Each scene shows the same named points in several views. A view is turned or mirrored, shifted and resized as a whole, has a little noise and may leave points out.
In the rows, 128 means zero.

Scene 1
View 1
j901: [159 170 146 153 135  95 156  72 130 109 117 166 100  67 151 124 161  98
 102 179 136]
j559: [123 154 127 160 168 130 162  98 114 111 123 127 128 105 154 127 142  83
 112 147 111]
j177: [125 108 106 130 150 128 145 147 149 129 160 153 110 101 145 151 139 123
 100 109 138]
j646: [165 135 177 117 114  61 149 103 153  73  78 150 143  91 143 141 147 120
  54 159 155]
j429: [139 127  79 140 142 143 142 124 154 164 208 203  50  57 155 147 161 126
 138 131 142]
j306: [130 141 108 148 157 133 153 116 132 138 164 161  97  84 154 138 150 103
 123 137 127]
j316: [117 155 144 161 172 120 163  98 106  92  95 100 155 123 151 125 134  72
  97 141 106]
j558: [132 127 158 133 148  93 155 117 133  79  81 108 166 125 143 139 128 102
  65 132 130]
j778: [135 152  80 155 156 148 152 109 134 163 195 190  57  59 159 135 163 108
 147 143 125]
j64: [139  85  92 106 132 123 133 170 178 141 190 186  84  88 148 165 143 155
  97  91 160]
j879: [145 141 160 133 136  86 157 104 133  85  89 129 145 100 145 136 142 103
  71 149 139]
j406: [150 119 144 120 128  88 147 127 154 101 121 159 122  94 144 147 147 125
  78 132 148]
j907: [156 156 113 144 131 110 150  88 141 140 161 194  70  48 154 132 168 112
 121 165 141]
View 2
j177: [102 127  96 143 142 132  77 152  78  92 119 132 106 113 154 105 115 139
 123 119 113]
j646: [121 136 127 139 170 137 109 139 127 147 120 133  89 118 117 171 130 125
 123 132 113]
j907: [129 131 106 107 121  97 122 147  94  97 130 150 137 120 160 133 132 151
 100 144 128]
j901: [128 137 124 110 131 112 128 131 113 122 142 131 120 127 135 146 131 142
 114 142 136]
j429: [123 123  82 117 114  94  98 163  66  69 116 156 146 113 180 104 126 158
  98 142 117]
j879: [113 136 127 137 156 140 104 130 115 135 135 120  91 122 121 144 120 126
 131 123 125]
j406: [114 130 110 140 155 131  94 151 103 120 113 138  99 113 136 142 126 135
 121 127 110]
j64: [112 116  77 150 148 124  66 176  66  81  88 156 116 104 168 113 124 144
 110 126  90]
j306: [112 129 105 120 121 115  99 140  81  93 137 132 121 122 155 105 118 147
 118 128 130]
View 3
j646: [117  44  67 140 122  25 113  63 175 166 106 129 147 113 134 224  66 145
 203 134 202]
j406: [130  86  96 150 131  48 114  85 167 146 134 109 146 112 140 173  80 146
 163 130 202]
j558: [145  62  56 110 146  48 139  90 130 168 152 166 128 136 118 181  90 173
 210 148 208]
j778: [148 147 144 196  66 113 144 139 150 126 153  39 202 144 138 115 153  97
 106 139 160]
j64: [152 147 156 167 153  67  98  99 183 108 158  68 144  86 157 102  70 145
  80 112 207]
j316: [154  90  67 117 126  81 167 120 103 168 174 159 144 161 115 156 130 164
 202 160 189]
j879: [123  46  58 135 123  40 126  75 152 172 121 143 144 129 125 208  85 151
 214 141 201]
j907: [131 107 119 192  61  82 133 113 169 142 119  47 202 131 129 169 126  97
 140 137 168]
j559: [150  96  79 140 102  93 165 124 109 163 163 128 164 163 117 152 143 142
 187 159 174]
View 4
j778: [129  86 121 147 113 121 157 152 151 186 179 155 128  63 150 125 116 183
 138 146 131]
j64: [103  71 145 157  79 159 127 150 122 125 184 151 123 129 172  63 105 171
 177 158 156]
j316: [117 113  29 172 142 101 138 139 112 156 137 131 142 161 167  96 145 123
 128 124 111]
j901: [138 142  89 148 126 144 123 144 125 165 133 132 181 107 158 119 124 156
 105 120  92]
j558: [113 130  43 168 127 128 116 137  97 129 123 126 162 188 175  75 138 120
 134 116 104]
j177: [106  85  96 162 105 131 138 143 121 141 167 144 126 139 168  77 120 153
 159 147 141]
j429: [118  77 153 145  88 148 141 152 145 160 189 157 126  76 161  98 103 190
 157 156 146]
j646: [125 154  86 154 111 170  95 137 103 123 117 120 196 169 176  76 125 136
 121 113  92]
j879: [123 137  61 162 125 141 113 135 107 136 121 125 173 167 172  87 134 131
 123 118  99]
j406: [116 121  99 156 103 156 112 142 112 129 143 134 162 157 172  75 120 147
 139 128 118]
j559: [123 113  47 162 139 104 143 143 123 168 143 138 145 134 162 111 138 137
 125 129 111]
j907: [139 119 123 141 111 150 130 149 138 171 156 142 163  80 159 118 113 177
 120 135 109]
j306: [124  97  90 155 119 121 144 147 134 168 164 144 135 106 162 108 124 159
 137 141 128]

Which points are out of place in each view (at most two, in the order of its rows)? Write - if all are in place.
view 1 => j316
view 2 => -
view 3 => j879
view 4 => j429

Scene 2
View 1
j171: [213 133 214  62 164 145 155 121  97 124 126  81  54  88  90  90 190  60
  64 191  89]
j14: [110 110 112 164 156 169 143 104 141 142 151 139 105 124  90 131  99 135
 118 162 126]
j282: [178 111 161 105 129 134 129 123  99 140 140  86  96  94 100  94 172  86
 101 180 110]
j47: [139 105 129 148 126 153 138 100 134 145 129 130 128 133  89 105 117 125
 125 163 127]
j711: [162  92 127 158  77 139 133  72 156 155  88 151 196 183  81  78 105 144
 159 170 146]
j986: [121 111 121 144 153 155 133 122 114 143 163 110  85  96  97 126 130 112
 105 167 117]
j493: [120 115 127 146 162 167 140 116 121 141 159 119  82 104  93 130 120 115
 105 166 116]
j698: [133  94 108 164 102 142 126  99 131 154 129 128 153 138  95 100 116 138
 142 166 137]
j97: [148  92 117 164  80 140 131  78 150 157 103 146 193 174  83  83 104 148
 157 167 145]
j168: [149  88 112 147  86 122 107 115 107 159 137  97 153 120 104  88 146 118
 142 174 134]
j883: [118 108 107 184 117 168 150  69 175 146 106 178 166 183  75 114  67 167
 150 159 142]
j83: [104 107 103 179 138 168 145  91 156 148 137 156 128 146  86 128  81 151
 135 156 136]
j432: [118 118 125 162 154 179 159  89 158 137 129 158 113 147  79 126  87 142
 118 166 127]
j92: [138 107 122 139 134 141 123 122 105 146 154 103 103  98 103 112 145 111
 115 170 124]
j312: [130  98 109 171 104 147 132  90 145 154 120 140 166 154  87  99 104 148
 148 164 141]
j887: [161  95 130 134  95 127 117 110 107 151 129  99 145 120 102  86 153 111
 130 175 127]
View 2
j887: [144 115 132 128  75 160 152 137  97 127 106  97 104 137 131 162 117 143
 150 158 194]
j14: [137 134 157  81  89 114  82 144 101 114  77 107  85 170 162 137 160 118
 124 121 148]
j83: [143 142 160 105 106  97  66 127  98 136  86 106 108 163 157 143 171 113
 136 107 134]
j698: [153 127 145 135  94 122 113 124  93 138  97 102 115 146 140 159 146 125
 156 130 161]
j282: [112 111 120  76  60 197 159 162 101 106 105  95  72 148 138 149 106 164
 118 180 210]
j432: [115 140 154  71 105 130  68 143 102 128  97 100  96 168 157 133 159 128
 108 120 147]
j312: [151 132 147 143 103 114  99 115  93 149 108 100 132 147 138 160 153 127
 156 124 153]
j97: [147 133 142 168 115 123  97  98  90 171 128  92 159 137 126 170 152 133
 160 125 155]
j168: [159 113 135 144  74 147 159 132  97 128  96  98 104 135 132 169 121 137
 167 156 188]
j493: [126 124 149  57  77 138 103 161 104 100  74 104  64 168 160 136 143 128
 114 140 168]
j711: [139 135 137 174 125 133  94  96  88 179 139  89 171 134 122 173 147 142
 156 128 155]
j883: [140 152 159 137 131  95  47 105  94 167 116  99 153 156 144 153 179 120
 136 100 123]
j986: [134 123 146  66  69 142 120 162 102  94  66 105  60 164 158 139 136 126
 126 145 174]
j47: [131 130 141 107  93 139 105 136  98 133 101  99 107 154 144 148 143 136
 134 138 168]
View 3
j883: [119 131 147 136 159 159 121  85 127 154 151 162 108 124 124 115 105 156
  96 164 151]
j698: [124 129 139 127 140 135 109 115 128 154 139 159 107 124 124 105 112 116
 108 128 143]
j887: [124 126 130 125 129 109 102 125 125 139 131 164 109 112 115 113 114  90
 112 109 135]
j47: [118 123 142 132 135 125 117 113 133 140 129 153 114 112 117 115 105 119
 113 128 143]
j14: [114 121 157 130 130 136 131 118 144 149 125 130 119 118 117 107  94 139
 124 129 147]
j312: [123 132 139 129 147 142 111 103 127 155 144 164 105 124 124 110 110 125
 101 139 145]
j83: [117 126 154 130 142 150 128 107 139 156 136 141 115 126 123 103  98 148
 112 141 149]
j711: [126 135 127 136 156 138 101  87 112 143 155 187 100 118 121 122 119 122
  85 153 143]
j493: [112 113 157 130 120 119 129 128 148 139 114 128 125 109 113 111  92 127
 131 114 142]
j986: [114 117 153 126 117 117 125 134 146 143 114 128 122 112 113 108  94 117
 132 107 140]
j432: [112 118 158 136 134 134 133 108 144 136 124 138 121 110 113 118  93 145
 120 136 147]
j171: [110 102 135 137 108  61 119 133 138  89 100 148 128  70  90 146  98  82
 132  90 129]
j92: [118 119 144 125 118 111 116 132 139 140 118 139 118 111 115 108 102 103
 128 102 138]
j97: [126 135 131 133 154 140 102  94 117 150 152 181 101 123 124 116 119 121
  89 147 144]
View 4
j986: [105  91 146 148  97 135 118 108 123 125 129 139  94 126 146 149 119 149
 127 128  85]
j92: [ 96  93 132 139 102 146 116  91 130 133 130 110 107 120 148 148 121 153
 130 119  81]
j711: [144 119  96 154 132 199 135  77 129 117  88 104 134 164 119 194 102 147
  72 128 138]
j83: [142 103 136 165 111 158 135 115 118 110 103 163  95 159 126 176 106 142
  87 146 119]
j282: [ 86  93 133 133 106 148 108  82 130 137 131  89 115 112 164 158 120 154
 144  90  84]
j883: [160 114 121 167 122 181 139 104 117 110  84 158 106 171 118 198  98 138
  66 141 141]
j698: [128 104 112 147 116 172 132  94 130 119 111 122 117 153 122 165 112 147
  91 145 113]
j171: [ 72  93 145 136 103 137  95  79 127 144 131  81 112  88 191 170 118 157
 165  48  80]
j168: [107 102 103 134 113 171 128  77 139 128 124  93 126 142 128 151 119 152
 107 141  96]
j312: [137 109 111 152 118 179 135  93 127 116 100 125 117 159 120 176 108 144
  83 143 122]
j97: [144 117  96 151 127 195 137  81 128 117  93 114 129 164 117 188 106 147
  73 137 135]
j47: [123 105 128 152 114 160 122  95 124 123 111 127 108 143 138 172 108 146
 103 121 110]
j432: [131 101 147 163 108 148 123 113 113 116 103 157  91 140 146 183 103 141
 105 117 114]

Which points are out of place in each view (at most two, in the order of its rows)? Write - if all are in place.
view 1 => j171, j432
view 2 => -
view 3 => -
view 4 => j92

Scene 3
View 1
j427: [193 113 123 142 107  93 128 131 175 155 124 125  91 135 170  95  96 153
 119 208 133]
j198: [187 100 136 139 106  67 128 126 188 159 126 129  84 124 186  78  58 170
 107 232 145]
j104: [188 117 113 126 105 102 129 125 166 157 122 112  93 140 145  96 133 143
 141 192 122]
j368: [203 159 100 164 131 125 155 160 170 113 113 145 107 142 156 126 135 121
 118 142 111]
j150: [169 119 116 101 122  53 151 131 194 118 117 112  85 133 149  85 102 138
 126 167 125]
j937: [200 139 110 157 118 116 139 143 166 139 120 134 100 139 161 113 122 138
 121 177 119]
j795: [197 137 110 150 120 114 142 146 172 137 119 131 101 139 156 112 124 132
 123 169 120]
j706: [208 171 106 182 143 116 166 177 177  94 111 165 106 137 177 129 104 120
  93 134 117]
j823: [188 145 108 137 131  90 156 152 183 109 115 133  96 136 156 110 115 122
 117 149 116]
j761: [213 180 102 189 147 127 170 181 175  87 109 167 111 139 176 141 112 113
  92 124 110]
j207: [193 164  92 147 139 116 165 163 175  98 111 136 102 144 141 128 151 106
 126 121 103]
j782: [200 151 112 163 135  95 160 161 184 107 116 150 102 134 176 113  95 131
  95 156 120]
j153: [183 142 118 139 140  56 169 161 200  90 113 147  91 127 183 101  68 133
  89 151 127]
j99: [197 166  93 151 139 116 166 163 174  98 113 141 106 144 143 129 148 106
 123 120 106]
j828: [187 153  88 122 127 121 152 145 165 117 117 112 103 148 117 121 182 106
 153 127 101]
View 2
j207: [134 143 197 145 156 154 149 133 180 124 125 157 136 105 123 122 142  83
 101 117 152]
j99: [135 147 195 148 158 151 151 132 179 121 123 154 137 107 122 123 141  81
  98 118 149]
j823: [147 145 183 133 162 153 151 137 166 123 151 144 132 103 126 117 153 126
 112 134 136]
j198: [152 148 157 114 172 139 174 125 120 120 222 107 112 107 122 114 181 205
 115 150 108]
j761: [153 174 184 152 174 147 176 117 189 107 115 131 158 113 125 139 136  77
  85 122 112]
j150: [151 130 178 115 154 158 135 152 152 132 174 147 118  98 128 108 166 173
 132 144 139]
j427: [137 140 169 126 166 137 172 120 125 126 204 118 110 107 119 115 173 167
 106 133 130]
j828: [114 117 203 147 142 153 141 138 163 136 142 168 115 101 117 109 145  84
 108 110 186]
j104: [115 123 179 132 155 139 165 123 117 132 208 132  98 106 114 105 172 153
 107 125 157]
j706: [160 181 176 146 178 144 178 115 183 104 131 124 156 114 128 140 142  98
  85 129  98]
j368: [134 151 189 147 164 146 166 122 168 118 141 140 136 110 122 124 146  94
  94 118 142]
j937: [129 146 182 141 166 139 173 119 142 123 176 129 120 109 117 120 158 123
  96 123 141]
j795: [126 139 186 144 161 142 169 119 144 124 169 137 119 110 116 120 156 109
  95 119 151]
j782: [157 166 173 136 172 148 171 125 168 113 150 127 140 111 127 127 152 126
  98 133 110]
j153: [177 167 169 122 172 157 150 144 180 115 145 132 149 102 135 124 156 158
 117 150  96]
View 3
j207: [102 169 143 159 106 152 138 133 161 118 127 167 105 150 113 136 118  99
  89  99 134]
j823: [111 165 132 141 115 145 143 134 160 121 143 155 108 129 141 137 110 113
 102  99 141]
j427: [129 166 118 145 141 109 171 139 142 126 155 149 126  99 166 142 107 140
 107 119 151]
j153: [110 147 129 117 113 150 146 126 168 124 161 138  89 112 171 138 103 103
 115  83 133]
j937: [115 166 135 159 129 120 166 134 141 123 143 160 119 121 143 141 115 119
  95 115 143]
j782: [108 152 142 140 118 136 163 125 152 124 150 150  99 120 156 140 108  93
 103  96 134]
j99: [101 165 145 157 104 153 142 131 158 118 129 169 103 150 115 136 119  94
  89  97 135]
j104: [127 178 117 158 138 117 157 147 146 122 140 160 137 114 138 139 115 150
 100 125 153]
j828: [108 185 132 169 111 148 130 148 159 117 118 177 124 153  93 132 123 126
  86 112 146]
j150: [123 170 107 127 125 145 133 144 170 122 153 144 115 111 148 135 103 152
 115 102 151]
j795: [113 170 137 165 124 124 162 136 146 122 135 165 122 128 130 140 118 115
  90 117 145]
j706: [ 99 151 157 149 110 141 165 120 151 120 143 158  90 135 145 138 114  68
  93  94 129]
j368: [104 163 148 161 113 138 156 130 149 120 133 164 107 137 129 138 118  92
  89 105 134]
j761: [ 94 149 162 154 104 145 163 118 151 120 137 162  87 143 138 140 117  58
  89  90 126]
View 4
j427: [113 144 117 114 104 153 120 142 135  93 134 125  84 134 148 121 117 131
 106 129 149]
j153: [123 140 119 131  92 159 127 123  94 127 151 105  98 144 140 124 107 126
 120 142 126]
j104: [121 148 117 112 118 147 124 147 139  85 133 149  90 136 148 122 110 132
 115 129 140]
j99: [132 138 118 134 114 136 129 127 125 127 146 151 122 154 153 123 108 132
 135 131  98]
j198: [109 147 117 111  94 165 120 145 122  89 135 103  70 127 145 122 118 129
  97 133 165]
j207: [130 140 118 132 117 136 128 128 124 125 146 153 120 152 151 121 106 132
 137 130  99]
j368: [126 136 117 132 107 139 124 129 134 124 142 142 116 152 156 120 117 134
 126 126 108]
j150: [122 152 117 114 117 160 130 138 102  96 142 132  90 132 134 126  95 127
 122 144 137]
j823: [121 142 117 126 108 147 124 133 123 114 143 133 104 144 149 121 111 130
 121 133 124]
j706: [126 130 119 141  94 139 123 122 126 141 148 124 116 156 156 119 123 132
 125 127 104]
j761: [129 127 118 145  93 135 123 118 128 147 149 127 124 159 160 118 123 132
 128 126  95]
j828: [132 147 118 123 134 134 131 137 134 105 138 176 119 148 150 123 101 134
 140 132 103]
j782: [122 136 119 133  95 149 123 127 120 128 146 118 104 147 151 120 118 132
 118 130 119]
j937: [120 140 118 123 106 143 122 138 141 107 138 137 100 145 155 120 118 133
 117 125 126]
View 5
j828: [140  73 123 156 161 119 173 132 134 134 165 170 103 104 172 132 157 102
  78  64 166]
j368: [141  49 129 124 163 126 166 119 138 145 156 168  91 123 178 107 166 123
 120 110 125]
j99: [144  42 132 140 151 111 174 116 149 133 150 165  90 114 190 109 166 109
 110  94 135]
j823: [159  58 139 122 144 135 181  96 136 154 155 147 103 121 174 104 151 153
 114  94 134]
j706: [145  23 136 113 152 121 165 102 152 143 140 159  85 129 190  91 171 132
 145 129 100]
j150: [174  86 149 121 130 160 192  85 120 167 167 128 120 122 159 112 131 193
  99  66 152]
j207: [145  42 131 142 150 112 174 117 151 133 149 163  92 110 189 112 164 110
 104  88 140]
j427: [158  95 132  97 174 175 164 106 101 182 181 147 118 146 139 110 137 196
 118 108 130]
j782: [156  46 143 108 151 139 171  95 138 159 149 150  98 132 179  93 155 160
 139 121 108]
j795: [140  73 123 122 176 140 161 123 121 155 172 169 103 129 161 116 155 137
 110 105 136]
j937: [144  74 125 112 174 149 160 118 119 165 171 162 106 135 158 112 152 152
 116 113 129]
j198: [170 102 144  77 164 195 173  87  95 199 181 132 124 158 134  99 126 235
 131 116 120]
j761: [145   5 138 123 143 106 169 101 165 131 132 161  78 117 205  87 177 111
 146 130  98]
View 6
j828: [110  87 151 124  84 145 166 127 145 147 165 113 175 133 135 163 198 156
 159 134 120]
j104: [114  94 183  83 113 142 168 168 142 137 187 178 168 129 112 178 157 136
 144 150  97]
j782: [135  97 151 101  80 168 132 143 100  91 153 160 165  95 105 132 136 111
 128 136  97]
j150: [ 89 106 178  86 110 129 167 163 124 122 177 150 188 117 144 157 122  99
 114 151 100]
j427: [121 100 187  71 115 150 156 177 124 117 185 200 163 114  99 164 130 116
 131 149  91]
j207: [124  90 140 125  68 160 148 121 122 118 150 114 171 114 127 143 180 139
 148 130 114]
j937: [131  92 165  95  96 161 147 153 124 118 172 176 160 113  98 157 157 136
 148 138  99]
j795: [131  89 164 100  92 160 151 147 131 125 170 164 163 118 102 158 169 142
 152 138 105]
j99: [126  92 133 128  64 164 141 115 115 108 143 110 174 106 128 132 174 132
 142 128 115]
j198: [114 108 200  54 128 145 155 195 117 103 187 224 166 105 100 166  95  92
 113 158  78]
j153: [115 108 153  97  84 154 137 147  92  82 149 149 181  90 128 128 107  83
 103 142  96]
j368: [137  87 144 114  76 169 141 132 119 109 152 143 161 109 104 143 170 138
 150 132 109]
j706: [147  91 136 115  64 180 123 126  97  85 140 144 160  92 100 122 153 122
 137 132 104]
j761: [153  90 128 125  54 183 119 115  96  84 133 135 158  91  98 116 164 127
 141 123 110]
j823: [118  97 154 105  85 152 149 141 116 112 159 141 174 108 123 145 147 117
 131 139 106]

Which points are out of place in each view (at most two, in the order of its rows)? Write - if all are in place.
view 1 => j795
view 2 => j104, j706
view 3 => -
view 4 => j823
view 5 => j761
view 6 => j99

Scene 4
View 1
j871: [123 123 119 129  98  63  65 119  69 126 150 128 134 156 134 117 140  96
 166  98 138]
j256: [175 121  77 160 122 136 152  91 134 156 124 120 136 134 165  86 120  93
 110 126 164]
j525: [139  82 122  50 129 134 167 160  80 130 119 131 155 131 181 143 119  87
 136 116 141]
j380: [139 132  95 169 101  75  70  93  99 146 141 123 128 158 127  99 134 105
 154 112 155]
j801: [179  93  78  93 144 181 217 123 136 164  99 122 147 125 191 113 109  93
  97 142 162]
j459: [151 109  97 112 116 122 142 118 105 147 121 127 136 147 159 120 119 100
 135 121 156]
j194: [147 148  83 209  96  66  52  65 116 157 141 121 117 164 121  80 133 114
 150 119 164]
j364: [135 130 109 155 106  75  77 102  91 129 150 122 141 148 143  98 135  93
 152 101 145]
j572: [116 120 117 117  92  63  65 114  73 141 140 130 126 160 123 134 129 115
 184 110 148]
j832: [102 103 152  87  99  45  60 150  26  90 163 133 154 149 145 132 148  77
 181  70 111]
j143: [164 104  87 108 126 150 174 118 124 163 110 123 136 135 169 114 115 100
 118 134 163]
j45: [148 120 104 146 113  89 102 108  91 126 148 123 146 143 158  96 136  89
 137  99 143]
View 2
j256: [114 160 154 161 168 103 137 134 115 101 117 170 174 142 142 171 142 153
 174 157 118]
j525: [ 82 180 182  90 125 142 118 100  74 137 142 117 128  99 121 166 148 149
 155  88  92]
j832: [135 141 153  30  86 199 154  49  87 133  89  96  69  73 130 146 156 138
  82  74 131]
j194: [181  90 109 140 160 174 175 105 146  62  71 165 143 138 162 131 136 127
 130 178 131]
j45: [129 149 147 115 136 143 148  90 115 106  90 145 132 122 140 158 149 148
 125 134 135]
j801: [ 59 204 191 160 167  79 100 147  82 126 164 156 185 138 119 190 137 165
 215 129  85]
j572: [148 111 144  74 124 207 153  90 104  90 101 114 112 101 137 120 138 121
 132 118  94]
j380: [166 108 124 104 130 186 166  91 126  82  80 141 119 116 154 134 140 129
 109 148 133]
j364: [148 124 133 107 138 161 162  87 118  92  87 139 123 120 149 148 149 135
 119 140 130]
j459: [107 149 166 107 139 159 129 117  86 108 137 126 140 112 129 146 133 136
 167 117  82]
j871: [146 121 138  81 124 185 155  82 102  98  93 124 112 101 141 136 143 132
 116 120 120]
View 3
j801: [133  94 117 112 135 152 128 123 155  99 172 129  86 167 135 131 106 153
  92  43 165]
j143: [131 102 130 114 128 142 120 128 151 118 150 128  95 157 129 134 108 151
  99  71 153]
j194: [130 136 150 143  67 107 110 172 148 164 123 118 110 133 131 139 119 143
 138 158 141]
j459: [128 112 143 119 129 140 112 124 147 132 132 126 105 151 123 130 109 147
 107  90 140]
j832: [116 122 158 116 177 162  83  90 160 205  70 149 152 138  91 149 114 133
 114 121 102]
j364: [126 130 148 130 108 131 105 143 155 173 113 129 122 138 121 143 119 139
 126 131 130]
j871: [120 129 159 127 122 131  97 127 148 173  96 131 127 137 113 139 116 138
 125 136 118]
j525: [123 104 144 112 157 153 104 103 152 141 116 136 113 155 114 136 105 145
 100  80 131]
View 4
j364: [155 160 101 125 129 130 132 179 118 145 125 161 118 119 127 138 135 103
  93 111  98]
j459: [101 145 124 105 126 147 126 155 130 117 111 157 105 129 184 123 142 134
 114 116 148]
j256: [ 88 164 110 125 121 150 109 170 106 143 102 103 102 155 174  93 163 133
 111 122 143]
j380: [171 168  99 122 140 128 125 185 124 150 121 165 127 117 110 146 131  99
  92 116  79]
j525: [101 117 127  87 108 145 143 143 136  97 128 185  87 109 202 144 140 125
 111 109 163]
j871: [161 146 113 107 130 132 139 169 129 132 129 193 111 102 127 161 127 104
  97 112  96]
j194: [170 191 100 137 162 133 104 198 116 171  99 130 134 148  90 121 136 109
  99 130  70]
j801: [ 52 137 135 102 123 163 114 144 126 110  92 125  90 159 229  97 161 158
 130 119 190]
j572: [165 144 129 104 154 133 132 171 148 120 117 203 124 110 128 166 120 107
 105 117  97]
j45: [134 152  97 119 113 138 132 172 108 139 127 152 106 119 148 131 148 110
  92 111 118]
j143: [ 76 145 124 106 120 158 117 152 118 115 107 129  91 152 206 108 156 143
 119 118 166]

Which points are out of place in each view (at most two, in the order of its rows)? Write - if all are in place.
view 1 => j525, j380
view 2 => j459
view 3 => j832
view 4 => j801
